Each row is a point on a tangle of strands that fork, close into loops and nearly touch. The rows are in no order.
Two points are linked if the straight distance between their rows is under 49.8. Some points are linked to none.
J217: -9; -1; -4; -6; -9; 15; 18; 3; 0; -2; 10; 22; -6; 3; -7; 1; -21; 16; 13; -5; 6
J401: -44; -23; 22; 18; -8; 22; 7; -21; -3; 4; -4; 6; -4; -7; -4; 4; -1; -16; -12; -22; 36
J792: 18; -6; -11; 19; 9; -10; -2; 12; 6; 0; 24; -8; -12; 21; -6; 31; 9; 8; -19; 5; -7
J568: -42; -5; 13; -17; -9; 19; -10; -14; 3; 12; 11; -16; 5; -12; -7; 10; 6; -19; 12; -32; 25
J61: 15; -5; -26; 8; 0; -9; -4; -1; -2; 0; 17; -18; -7; 29; 1; 15; 12; 2; -9; -10; -5
J427: -9; 4; -25; -28; -19; -6; 11; 2; 0; 18; -2; -10; -1; -7; 15; -10; -7; -15; 22; -21; 1
J63: 7; 12; 6; -10; 27; 5; -27; 1; -13; 10; 37; 4; 19; 6; -7; -5; 30; 26; -31; 11; -36
J934: 22; -18; 25; 13; 6; 6; 3; 0; 2; 14; -23; 1; -6; -6; -5; 14; -19; -34; -11; 8; -4
J264: 23; -20; -17; -8; -10; -1; 3; 7; 8; 27; -5; 5; -2; 16; 20; 1; 18; -8; -8; -11; 2
J196: -15; -7; -3; 0; -11; 8; 3; 5; 5; 17; 8; 8; -13; 9; 8; 18; 19; -29; 16; -32; 16
J118: 8; -8; -22; 35; 37; -44; 9; -5; 35; 11; 1; -4; -15; 17; 2; 26; 1; -5; -41; 8; -4
J761: -47; -22; -7; 16; -16; 11; 13; 1; 13; -4; 2; 16; -19; 0; 1; -7; -7; -22; 4; -21; 20
J66: -8; -4; -23; -5; -16; 9; 22; -12; -11; 14; -2; -19; 4; -3; 10; 4; 7; -18; 10; -16; 2
J553: 15; 6; -3; -26; 0; -14; -11; 15; 3; -8; -12; -14; 4; -31; -6; -19; -30; 4; -2; 11; -16
J98: 10; 15; -13; -25; -34; 8; -9; 17; 2; -1; -9; -3; 5; 1; 3; -23; 27; 9; 1; -14; -5
J931: 5; -2; -10; 0; 25; -8; -11; -19; -6; 3; 16; -17; 6; 22; 16; 10; -2; -8; 17; 10; -16
J984: 19; -14; 18; -5; 16; 9; -15; 4; 13; 10; 13; 20; -3; 20; -1; 8; -12; 13; -11; 10; -4
J393: -4; 40; -6; -15; -21; 12; -18; -11; -31; -6; 0; -5; 15; -2; 9; -29; 10; 6; 1; 7; -16
J285: 17; -11; 4; 17; 6; -1; -8; 20; 6; -5; 5; -11; -12; -9; 6; -2; 25; -1; -45; 14; -26
J780: 12; 8; 13; -17; 5; -10; -2; 3; -22; 9; -9; 2; 19; -21; 17; -9; 12; 24; 18; 23; 8
J586: -4; 21; 7; -28; -29; 8; 1; 14; 6; -11; -24; 14; 0; -28; -8; -23; -21; -3; 2; -12; -19
J463: 17; -9; 11; 29; 19; -4; 15; -6; 0; 14; -13; 14; -9; 14; 7; 25; 5; -10; -10; -1; 29
J891: 1; 3; -9; -4; -2; 1; -20; -9; 6; -26; 9; -5; -5; 24; 5; -17; -10; 1; -1; -14; -14
J604: 12; -12; -2; 25; -8; -2; -4; 3; -2; -14; -4; -15; -17; 7; 12; 1; 19; -14; -27; 5; -16
J160: 14; -16; 13; -13; -16; 6; -2; 18; 13; 4; -14; 6; 1; -9; 7; -16; 11; 12; -4; 16; -4
J468: 7; -18; 1; -6; -17; 3; -5; 13; 6; 21; -2; 5; -13; 11; 13; 0; 5; -20; 8; -17; 18
J602: -6; -16; -1; 28; 10; -14; 11; -20; 12; -33; -19; -10; -7; 5; -10; 3; -22; -1; -8; -5; 11
J802: -47; -3; 22; -16; -29; 27; -16; -6; 9; -2; -3; -6; -1; -20; -15; -8; -2; -25; 4; -23; 9
J89: -14; -9; 15; 1; 11; -5; -1; 19; 5; 4; -12; 16; -3; -23; -25; -2; -28; -13; 29; -6; 45
J683: 19; -6; -32; 19; 9; -27; 0; -8; -3; -9; 4; -18; 1; 20; 1; 16; 28; 10; -27; -17; 0
J146: 22; -3; -9; -5; -15; 18; 15; -5; -7; 6; -13; -1; 13; -4; 9; -7; 24; 8; -24; -7; -10
J398: -41; -4; 17; -6; -31; 14; -16; 12; -2; -18; 7; -7; -14; -15; -18; -12; -9; -21; 17; -3; 14
J626: -17; -16; 14; -3; -13; 27; 17; -18; 1; 15; -7; 2; 3; -5; -10; 10; -2; -13; -7; -31; 21
J186: -9; 31; 12; -25; -17; -18; -12; 17; -18; -2; -8; -1; 6; -28; 15; -10; -21; 4; 20; 16; -10
J381: 12; -11; -24; 23; 32; -26; -3; -1; 18; 10; 14; -9; -13; 16; 11; 10; -3; -9; -36; 2; -19
J501: 13; 13; -9; -8; 21; -5; 1; 3; -22; 4; 2; 11; 15; -15; 16; -6; 20; 20; 10; 11; -9
J583: -7; -9; -9; 21; 14; 3; 31; 7; 13; 13; -6; 21; -7; 8; -5; 2; -22; 5; 14; 24; 24
J83: 12; -16; 8; 23; 27; -10; -17; -9; -7; -1; 8; -10; 7; 4; 14; -5; 28; 17; -44; 15; -7
J71: -25; 23; -16; -19; -21; 17; -10; -17; -31; 3; 21; -8; 20; 18; -9; -8; 11; 6; 20; -18; 6
J426: 23; -11; 21; 22; 16; 2; 5; -6; 4; 4; -10; 12; -9; 6; 2; 24; -4; -12; -21; -3; -1
J515: -6; 17; -3; -15; -16; -4; -7; 10; -25; -6; 1; -10; -3; -21; 6; -16; -22; -11; 16; 1; 3
J671: 15; -7; 2; 1; 0; 6; 9; 4; 1; -4; -18; 11; -7; -13; 0; -3; -9; -8; -7; -24; 15
J676: 14; 11; 12; -27; 13; -4; -23; 16; 3; 18; 22; 16; 1; -2; 6; 5; -11; 16; 9; 17; -18
J215: -3; -18; 8; 10; 6; -4; -10; 6; 9; -6; 1; 24; -17; 15; 5; -3; -14; -11; 9; -5; 16
J718: 16; -11; 15; 24; 1; -5; -1; 4; 2; -21; -18; 16; -16; -5; -3; 8; -9; -7; -24; -24; 29
J936: -22; -15; -1; 26; -16; 15; 12; -13; -11; 1; 13; 14; -17; 15; 8; 0; -22; -15; -6; 5; 16
J174: 6; 23; -1; -8; 0; 10; -12; -13; -29; -20; 14; -24; 19; 8; -18; 9; 16; 17; 12; -8; 0
J600: 7; 9; 16; -21; -7; -10; -1; 21; -7; 10; -13; 7; 7; -28; 5; -7; 5; 19; 26; 7; 26
J744: -16; -22; -6; 19; 4; -8; 18; 12; 27; 8; -20; 14; -19; -4; -8; 3; -6; -26; 8; -21; 41
J384: 9; 29; 5; -5; -27; 20; -17; 16; -9; -19; 7; -2; -4; -1; -14; -14; 17; 14; -9; 4; -5
J661: 28; 4; -4; -18; 13; -10; -17; 29; 9; -7; -2; -5; -3; -27; -4; -20; -12; 8; -23; -2; -11
J878: 10; 42; -2; -18; -19; 14; -19; 15; 0; -15; 1; -4; 8; -10; -14; -28; 13; 30; -15; 14; -22
J742: -21; 6; 3; -14; -31; 5; 0; 12; 0; 5; -6; 4; -11; -13; 10; -7; -4; -40; 16; -15; -16
J684: -30; -2; 13; -13; -11; 16; 24; 2; 4; 15; 1; 7; 7; -25; -16; 8; -4; 9; 30; -3; 23
J183: -19; -6; 11; 2; -8; 13; 7; -1; -3; -14; -10; 20; -7; -19; -17; -8; -44; -30; 8; -13; -4
J870: 14; 4; -5; -18; -8; 2; -27; 0; -6; 1; 13; -2; 8; 24; 7; -10; 15; 19; 1; -6; 5
J977: -15; 0; -4; 7; -8; 5; 2; -8; -4; -38; -12; -14; -7; -12; -3; -17; -4; -10; 1; -24; 6
J940: 7; -10; -9; 3; 26; -15; -19; -8; 5; -13; 13; -13; -7; 13; 1; -8; -33; -1; -2; 9; -9
J220: 6; 18; 3; -19; -5; -10; -7; 20; -7; 16; 6; 8; -3; -16; 19; 3; -6; -11; 7; 21; -41
J79: 9; -1; -13; 40; 33; -28; 16; 5; 5; -5; -14; -19; -11; -3; -2; 17; -3; -18; -7; 21; 22
J275: -9; -4; -11; 28; 21; 4; 33; -9; -1; 16; -5; 27; -1; 11; 16; 0; 0; -3; 13; 23; 15
J180: 2; -15; 9; -6; -12; 2; -7; 16; 5; 11; -1; 3; -3; -5; 16; -11; 3; -1; 7; 38; -17
J108: 1; -9; -5; 3; -10; 2; -13; 4; 4; -17; 8; 14; -13; 23; 8; -12; -9; 10; -9; -12; 12
J812: 0; 31; 4; -31; -5; -13; 7; 9; -8; 9; -5; 3; 14; -21; 7; 19; 11; 10; 34; -7; -15
J256: 9; 2; -8; -11; 3; -5; -19; -7; -8; -7; 5; -15; -3; 6; 14; -17; -17; -12; -1; -1; -17
J287: 2; -18; 5; -14; -9; -13; 1; 22; 19; 12; -18; -2; 0; -21; -12; -9; -28; -14; 18; 27; -14
J582: -10; 2; 1; -5; 12; -4; -9; -22; -12; 0; 4; -5; 5; 13; 23; -1; 1; -17; 31; -1; -3
J208: 5; 26; -14; -16; -11; 2; 19; 6; -22; 12; 0; 6; 7; -18; 9; 15; 10; -5; 19; -9; -17
J226: 18; 23; -8; -30; -19; -4; -22; 24; 11; -2; -10; -6; -1; -10; 11; -28; 14; 7; -12; -5; -22
J717: 4; 13; 15; -9; -24; 22; -4; 4; -11; -4; 9; -1; 3; 3; -10; 5; 8; 9; 2; 1; -2
J300: 4; -6; -7; 30; 11; -32; 8; -30; 16; 4; -1; 11; -4; 38; -2; 26; -10; 13; -20; -1; 37
J911: 19; 26; 1; -25; 7; 11; -9; -4; -12; -3; 7; 9; 22; 0; -5; -5; 6; 32; -6; -9; -20
J421: -38; -8; 19; -6; -5; 8; 6; -2; -1; 4; -19; 26; 1; -34; -10; -8; -34; -36; 23; -13; 3
J248: 0; 33; 9; -25; 5; -9; -22; 13; 10; -19; 0; 6; 6; -20; 6; -18; 5; 15; 3; 12; -46
J852: 12; 16; -7; 0; 13; 10; -23; 11; -7; -5; 40; 11; 0; 16; -13; -4; 9; 26; -39; 4; -29
J818: 20; -16; -2; -11; 17; -3; 13; -9; 23; 19; -22; -8; 8; -1; -7; 1; -17; 2; 12; 1; 10
J353: -1; 6; -7; 28; 1; -3; 5; -30; -26; -30; 10; -15; -1; 15; -6; 12; -5; 12; -19; -3; 7
J588: 1; 17; -20; -21; -9; 7; -10; -17; -37; 2; 18; -20; 25; 23; -14; 5; 21; 11; 14; -5; -4
J916: -1; -15; 2; 29; 1; -7; 5; -20; -5; -4; 10; -11; -2; 27; -4; 19; -2; 14; -9; 19; 22
J655: -2; 22; 18; -32; -26; -7; 0; 20; -2; 14; -13; 13; 6; -22; 7; 5; 9; 9; 24; -6; -1
J564: 4; -4; -13; -22; -1; -13; 5; 5; 3; 25; -15; -5; 0; -12; 12; -7; -25; -23; 24; -3; 6
J776: -16; 11; 1; -2; -3; 13; 7; -26; -28; -3; 3; 2; 14; -2; 16; -6; 6; -3; 19; -1; -6
J712: -16; 8; 19; -18; -14; -4; -17; 4; 5; -21; -10; -11; -3; -13; 1; -12; -2; -14; 30; -6; -5
J809: 13; -15; 20; -1; -7; 13; 9; -14; -1; 17; -9; -15; 3; 1; -4; 11; -15; -15; -1; 6; 0
J595: 21; 1; -8; 11; 25; -8; 4; 12; -10; 17; 16; -3; -14; -4; 4; 21; -23; -22; -3; 20; -9
J175: -18; -3; 19; 1; -19; 19; 3; 6; -2; -15; 8; -6; -8; -6; -14; 7; -3; -5; 15; -5; 13
J605: 3; -11; 4; 24; 50; -16; 1; -24; 4; 2; 17; 4; 14; 15; -3; 14; 13; 36; -32; 16; -7
J790: 15; 17; 5; -8; -1; 12; -27; 18; -10; -5; 34; 11; -5; 10; -5; -5; -8; 23; -18; 18; -15
J541: 1; 29; 19; -18; -8; -5; -25; 10; 2; -26; -6; -6; 1; -13; 2; -9; 12; -1; 16; 5; -24
J386: 11; -23; 10; 15; 8; 4; 13; -14; 15; 9; -7; -12; -5; 14; -18; 21; -27; -7; -7; 13; 5
J806: 18; 46; -8; -21; -5; 16; -17; 2; -14; -1; 6; 14; 20; 0; -17; -17; 25; 33; -17; 0; -28
J726: 11; 38; -12; -25; -17; 3; -13; -3; -19; 4; 1; -19; 14; -11; 7; -20; -1; 5; -12; 10; -31
J728: 18; 23; 9; 4; 8; 8; -15; 2; -31; -24; 15; -1; 10; 0; -9; 9; 22; 21; -4; -2; 4
J833: 8; 44; 13; -25; -31; 5; -18; 20; 6; -10; -19; 4; -5; -21; -10; -18; -7; -9; -6; -8; -25
J682: -29; -23; -2; 12; 4; 1; 17; -5; 22; 2; -14; 8; -11; -1; 3; 1; 0; -29; 22; -20; 19
J677: 11; 12; -8; -6; 9; -2; -15; -5; 4; -29; -7; -19; 7; -5; 6; -17; 22; 6; -7; -10; -22
J403: 8; -4; -1; 20; 29; -7; -10; -16; -3; -19; 19; -2; 7; 22; -8; 14; 8; 34; -21; 8; -8
J869: -15; -20; 11; 42; 3; -14; 20; -6; 11; 0; -26; -12; -11; -4; -16; 11; -6; -25; -6; 3; 48
J678: 10; -6; -1; -10; -2; -13; 9; 26; 6; 0; -25; 7; 2; -40; -3; -20; -24; -4; 6; 24; -9
J888: 7; 22; -10; -3; 2; 12; -23; -8; -14; -22; 7; -7; 9; 9; 4; -25; 21; 14; -22; 5; -29
J882: -27; 13; -12; -6; -20; 27; 8; -19; -25; -9; 20; -15; 13; 9; -23; 4; 5; 11; 7; -20; 9
J43: 15; -9; -11; 10; 28; -17; 2; 29; 21; -9; -1; 19; -15; -1; -5; 4; -8; 8; 9; 8; 15
J954: 10; -21; -25; 6; -3; -3; 16; 7; 11; 28; 2; -5; -4; 18; 11; 5; 11; 0; -2; 18; 3
J536: -1; -20; -16; 9; -5; -8; 11; 2; 29; -8; -5; -6; -16; 20; -1; 11; 0; -10; 4; -16; -1
J619: -12; 52; 25; -27; -26; -5; -25; 13; -3; -13; -17; 2; 1; -18; 3; -8; 1; -7; 16; -10; -26
J269: 8; -34; 13; 11; -6; 5; 8; 13; 25; -1; -19; -4; -3; -6; -6; -6; 0; 5; -10; 27; -6
J497: -15; -10; 9; 25; -16; 13; 21; 11; 0; -12; 4; 7; -15; -5; -12; 11; 8; 3; 7; -1; 26
J667: -31; -21; 14; 30; -2; 9; 23; -15; -3; 7; -9; -7; -2; -8; -7; 7; 0; -12; 2; 1; 44
J980: 3; -13; 3; -6; 9; 5; -1; -12; 11; 4; -8; 18; 11; 15; 21; -9; 19; 8; 13; 5; -11
J759: 1; 22; 0; -36; -31; -1; -6; 4; -11; 25; 7; 0; 12; 3; 11; -2; -7; 13; 11; 13; -19
J875: 17; -4; -17; 23; 24; -25; 9; -19; 10; 12; 14; 4; -4; 32; -9; 35; -10; 19; -32; 1; 15
J556: -5; 1; -21; 4; -3; 2; -1; -22; -12; -16; 5; -11; 11; 22; -2; 2; 21; 4; 6; -34; 10
J975: -21; -7; 5; -1; 12; 0; 20; -9; 14; -4; -16; 15; 4; -11; 3; -5; -2; -1; 40; 4; 9
J679: 2; -20; 5; 2; -1; -5; 10; 12; 23; 6; -18; 5; -9; -9; -15; 5; -23; -30; 22; 9; -10
J166: 4; 5; -24; -5; 4; -8; 0; -2; -19; -10; 4; -20; -4; -14; 8; -13; -28; -16; 9; 3; -5
J270: -12; -6; -1; -8; -24; 5; -8; 20; 3; -4; 9; -10; -8; 8; -4; 4; 29; 0; 26; -13; 24
J816: -13; -10; 10; 27; -1; 14; 24; -15; -14; 4; -5; 22; -6; 1; 14; 1; -4; -12; 4; 9; 11
J755: 15; 6; -7; -3; 34; -18; -13; 2; -8; 19; 22; -9; -3; 4; 17; 9; -7; -14; 7; 20; -17
J521: 21; -18; 5; 17; 31; -16; -13; 19; 11; 11; 9; 2; -15; -10; 12; -2; 10; -6; -42; 9; -16
J255: -34; 7; 30; -20; -16; 16; 13; -7; -4; 14; -12; 10; 11; -37; -5; 8; 1; -9; 21; -13; 9
J700: -12; -15; -6; 15; 2; -2; 15; -10; 12; -34; -20; 4; -9; -9; -9; -12; -20; -11; -3; -21; -1
J625: 3; -11; -1; 26; -2; 5; 24; -14; -7; -7; -14; -14; -1; -7; 2; 10; 14; -11; -7; -4; 5
J433: -10; -11; -5; 4; 18; 6; 30; -22; 14; 0; -8; -6; 9; 3; -4; 7; 0; 3; 29; 10; -5
J649: -25; 3; 5; -6; -24; 13; 1; 9; 6; -3; 4; 13; -17; -3; 8; 3; 15; -31; 16; -32; -4
J312: -2; 39; -1; -35; -18; -8; -18; 16; -11; 17; 16; 11; 10; -1; 11; -4; -4; 27; 5; 23; -33
J144: 2; -8; -15; 28; 29; -27; 5; 18; 22; -11; -7; 8; -18; 5; -15; 2; -27; -3; 6; 13; 30
J785: 11; 17; -22; -28; -22; 9; -5; 4; -10; 13; 13; -11; 12; 7; 0; -13; -4; 15; -6; 8; -21
J332: 9; -8; 5; 28; 58; -25; 0; 0; 29; 24; 20; 6; -4; 17; -8; 24; 6; 13; -30; 15; -1
J821: -7; -13; 9; -2; -10; 4; 13; 3; 0; 23; -13; -2; 4; -11; 13; -9; -9; -13; 22; 31; 5
J638: 19; -10; -5; 5; 20; -7; -4; 7; 8; 2; -5; 3; -8; -10; 13; -5; -8; -13; -20; 4; -20
J584: 4; -25; -9; -3; 2; 6; 17; -12; 19; 23; -7; 1; 4; 21; -8; 5; -17; 4; 5; -13; 25
J857: -13; -2; 6; -25; 0; -8; 1; 0; 15; -5; -19; 7; 7; -12; 11; -13; 0; -4; 36; -2; -11
J216: 7; -4; 15; 19; 12; 5; 17; -10; -9; 8; -13; 1; 1; -7; 3; 20; 12; -15; 9; -12; 25
J686: 4; 5; -19; 40; 29; -46; 21; -20; 26; 13; -3; 8; -5; 27; 0; 33; 14; 7; -34; 22; 11
J863: -41; -9; 11; -6; -1; 12; 9; 8; 6; 3; 7; 18; -4; -25; -21; 2; -22; -4; 26; -13; 41
J743: 14; -5; 20; -17; 10; 1; -23; 4; 2; 11; 11; 13; 1; 9; 2; 0; -26; 8; 11; 16; 5
J688: 12; 9; -4; -10; -14; 16; 16; -6; -17; 1; -18; 0; 7; -19; 9; -10; 4; -7; -10; -23; 0
J813: 16; 8; 2; 5; 18; 1; -3; 6; -10; -12; 13; 9; 0; -4; 4; 9; 9; 10; -1; 3; -8
J860: -23; 2; 17; -16; -7; 12; -7; -19; -9; 4; 1; -18; 16; -8; -4; 4; 15; -4; 26; -22; 23
J138: -1; 7; 0; 19; -10; 4; -10; -13; -11; -38; 2; -18; -9; 11; -7; -1; 2; 1; -16; -23; 12
J826: 20; 3; -18; 11; 8; 0; -9; 16; -7; 2; 33; -1; -7; 16; -7; 13; 16; 18; -38; 5; -18
J48: -8; 6; -4; -19; -5; 15; 9; -10; 6; -17; 0; 12; 6; -4; -13; -12; -23; 17; 12; -25; 5
J943: 8; -6; 4; 44; 26; -28; 19; 0; 16; -1; -34; -8; -10; -1; -13; 16; -9; -24; -13; 8; 38
J612: -5; 19; -13; -24; -27; 11; -1; 1; 2; -6; -4; -15; 8; -5; -8; -10; 19; 2; 9; -35; 0
J247: 12; -18; 0; 1; 25; -2; 6; -8; 19; 14; -1; -12; 4; 9; -9; 2; -29; 5; 4; 25; 4
J281: -1; -15; -5; 9; -8; 11; 19; -23; 1; 6; -3; -3; 3; 15; -9; 15; -7; 2; -12; -28; 19
J535: 4; 29; 24; -21; -9; -15; -18; 25; -13; 3; -8; 14; -4; -26; 13; 3; -13; -9; 7; 14; -27
J117: 6; 7; -1; -11; -8; 4; -1; -5; 4; -22; -11; -29; 10; -7; -4; -6; 18; 5; 12; -15; -7
J580: -9; -6; 8; -24; -17; -7; 9; -5; 0; 38; -17; -9; 8; -14; 17; -6; -8; -22; 29; 12; 6
J773: 15; -17; -6; 13; 28; -17; -9; 19; 14; 16; 13; -1; -18; 2; -6; 7; -34; -21; -9; 26; -6
J513: -14; 5; -11; -1; -14; 21; 8; -17; -28; -8; 14; 5; 22; 23; -24; 7; 20; 31; 3; -15; 13
J979: -1; -10; 13; 34; -8; 1; 9; 1; -2; -16; 7; -3; -14; 10; -13; 23; 5; 10; -7; 11; 26
J115: -24; -8; -9; -8; -7; 8; 3; -24; -11; 3; 5; -20; 17; 9; -3; 2; 20; -1; 13; -35; 28
J941: -9; -14; -5; 10; -12; -2; 2; 14; 10; -15; 5; -7; -13; 14; 6; 1; 31; 5; 19; 3; 7
J352: 2; -9; 7; 9; 33; -8; -25; -4; -4; 2; 32; -2; 13; 16; 1; -8; 32; 30; -37; 8; -21
J371: 3; -14; -3; 11; 19; -18; 2; 27; 17; 0; -13; 1; -11; -9; -26; 0; -29; -15; 22; 8; 36
J865: -13; 2; 6; -25; -26; 10; 19; -7; 1; 29; -13; 3; 13; -11; 10; 3; 5; -8; 22; -5; -9
J246: 10; 4; -24; -3; 5; 1; 24; -4; -11; 14; 2; -7; 6; -5; 8; 12; 11; -8; 13; -2; -10
J45: 14; -14; 10; 22; 39; -9; -14; -4; -2; 8; 11; 2; 1; -8; 17; -12; 2; 6; -54; 9; -13
J814: 13; 22; -13; -10; 4; 5; -31; 15; -10; -3; 18; -4; 11; -5; 4; -34; 29; 23; -39; 10; -23
J254: 5; 7; -7; 3; -13; 13; -11; -10; -11; -14; 5; -10; 7; 27; -4; 4; 36; 4; -5; -16; -10
J801: 8; -3; -5; -21; -18; 9; 16; -9; -4; 23; -17; -5; 20; -5; 15; -7; 16; 1; 3; 4; -23
J205: 6; -2; -7; 15; 14; 4; 0; -19; -24; -20; 10; 3; 20; 19; -12; 6; 27; 40; -23; 11; -5
J558: 0; -1; -5; 13; -11; 0; -13; 8; 2; -27; 9; -17; -4; 18; 2; -5; 41; 13; -3; 9; -11
J72: -4; -15; -3; 26; 24; -15; -4; -12; 9; -32; -1; 1; -11; 7; 0; -6; -28; 1; -13; 11; -10
J124: 9; 20; 10; -20; 0; 7; -23; 16; -10; 12; 26; 20; 7; 4; 10; -7; 12; 25; -6; 24; -26
J910: 8; -9; -7; 31; 46; -30; 8; -18; 29; 22; 1; -4; 9; 31; -2; 27; 18; 13; -23; 23; 5
J306: -2; 13; 2; -22; -15; 12; -2; 10; 6; -23; -7; 9; 3; -13; -12; -23; -11; 18; 6; -8; -8
J633: 28; 7; -5; -20; -3; -2; -14; 23; 4; 8; 1; -17; 2; -14; 5; -9; 6; 4; -17; 5; -18
J611: -39; -8; -13; 12; -23; 17; 7; -10; -9; -8; 17; 9; -12; 12; 4; -12; -13; -7; -6; -21; 20
J692: 3; -2; 4; -1; 8; -8; -4; 24; 10; -8; -1; 14; -13; -6; -2; 1; -4; -4; 26; 5; 6
J644: -4; 25; 9; -16; -13; 11; -3; -20; -37; 5; -2; -1; 22; -11; 19; -13; -3; 5; 6; 13; -15
J110: -20; -3; 27; -6; -11; 20; 16; -7; -4; 7; -23; 26; 6; -32; 3; -7; -11; -17; 11; -15; 5
J622: -7; 4; -3; -11; -19; -7; 5; 19; -2; 11; -5; 4; -10; -16; 15; -5; -15; -30; 19; 14; -23
J8: 15; -16; 17; 19; 35; -5; -5; 2; 21; 9; 21; 12; -10; 15; -9; 23; -9; 16; -26; 18; -6
J534: 16; -11; -14; 21; 5; -13; 4; -4; 7; -16; -9; -19; -3; 4; 10; 6; 37; 3; -29; -9; -11
J905: -15; -14; -3; 16; -4; 12; 29; 0; 2; -4; 5; 11; -9; -1; -14; 5; -18; 13; 6; 10; 22
J97: -10; -17; 7; 28; 1; -9; 6; -33; 1; 9; 2; -1; -2; 37; 0; 21; -6; 2; -6; -1; 41
J752: 7; -23; -5; -5; 5; -3; 4; 8; 29; 19; -2; 11; -13; 14; 2; 1; -22; -20; 6; 14; -18
J928: -1; -9; -4; 9; -7; 14; 5; -29; -13; -14; 0; -6; 19; 24; -11; 1; 15; 31; -10; -2; 4

How many points has the smallest loop of links through each point below? Write - if it is on no loop.
J534 | 13
J332 | -
J421 | -
J580 | -

A tip is a point with one link. Name the tips that can be reached along the links from each point below, in the order of the rows.
J386 | J79, J625
J759 | J381, J638, J773
J928 | J718, J605, J269
J633 | J814, J752
J421 | J183, J353, J954
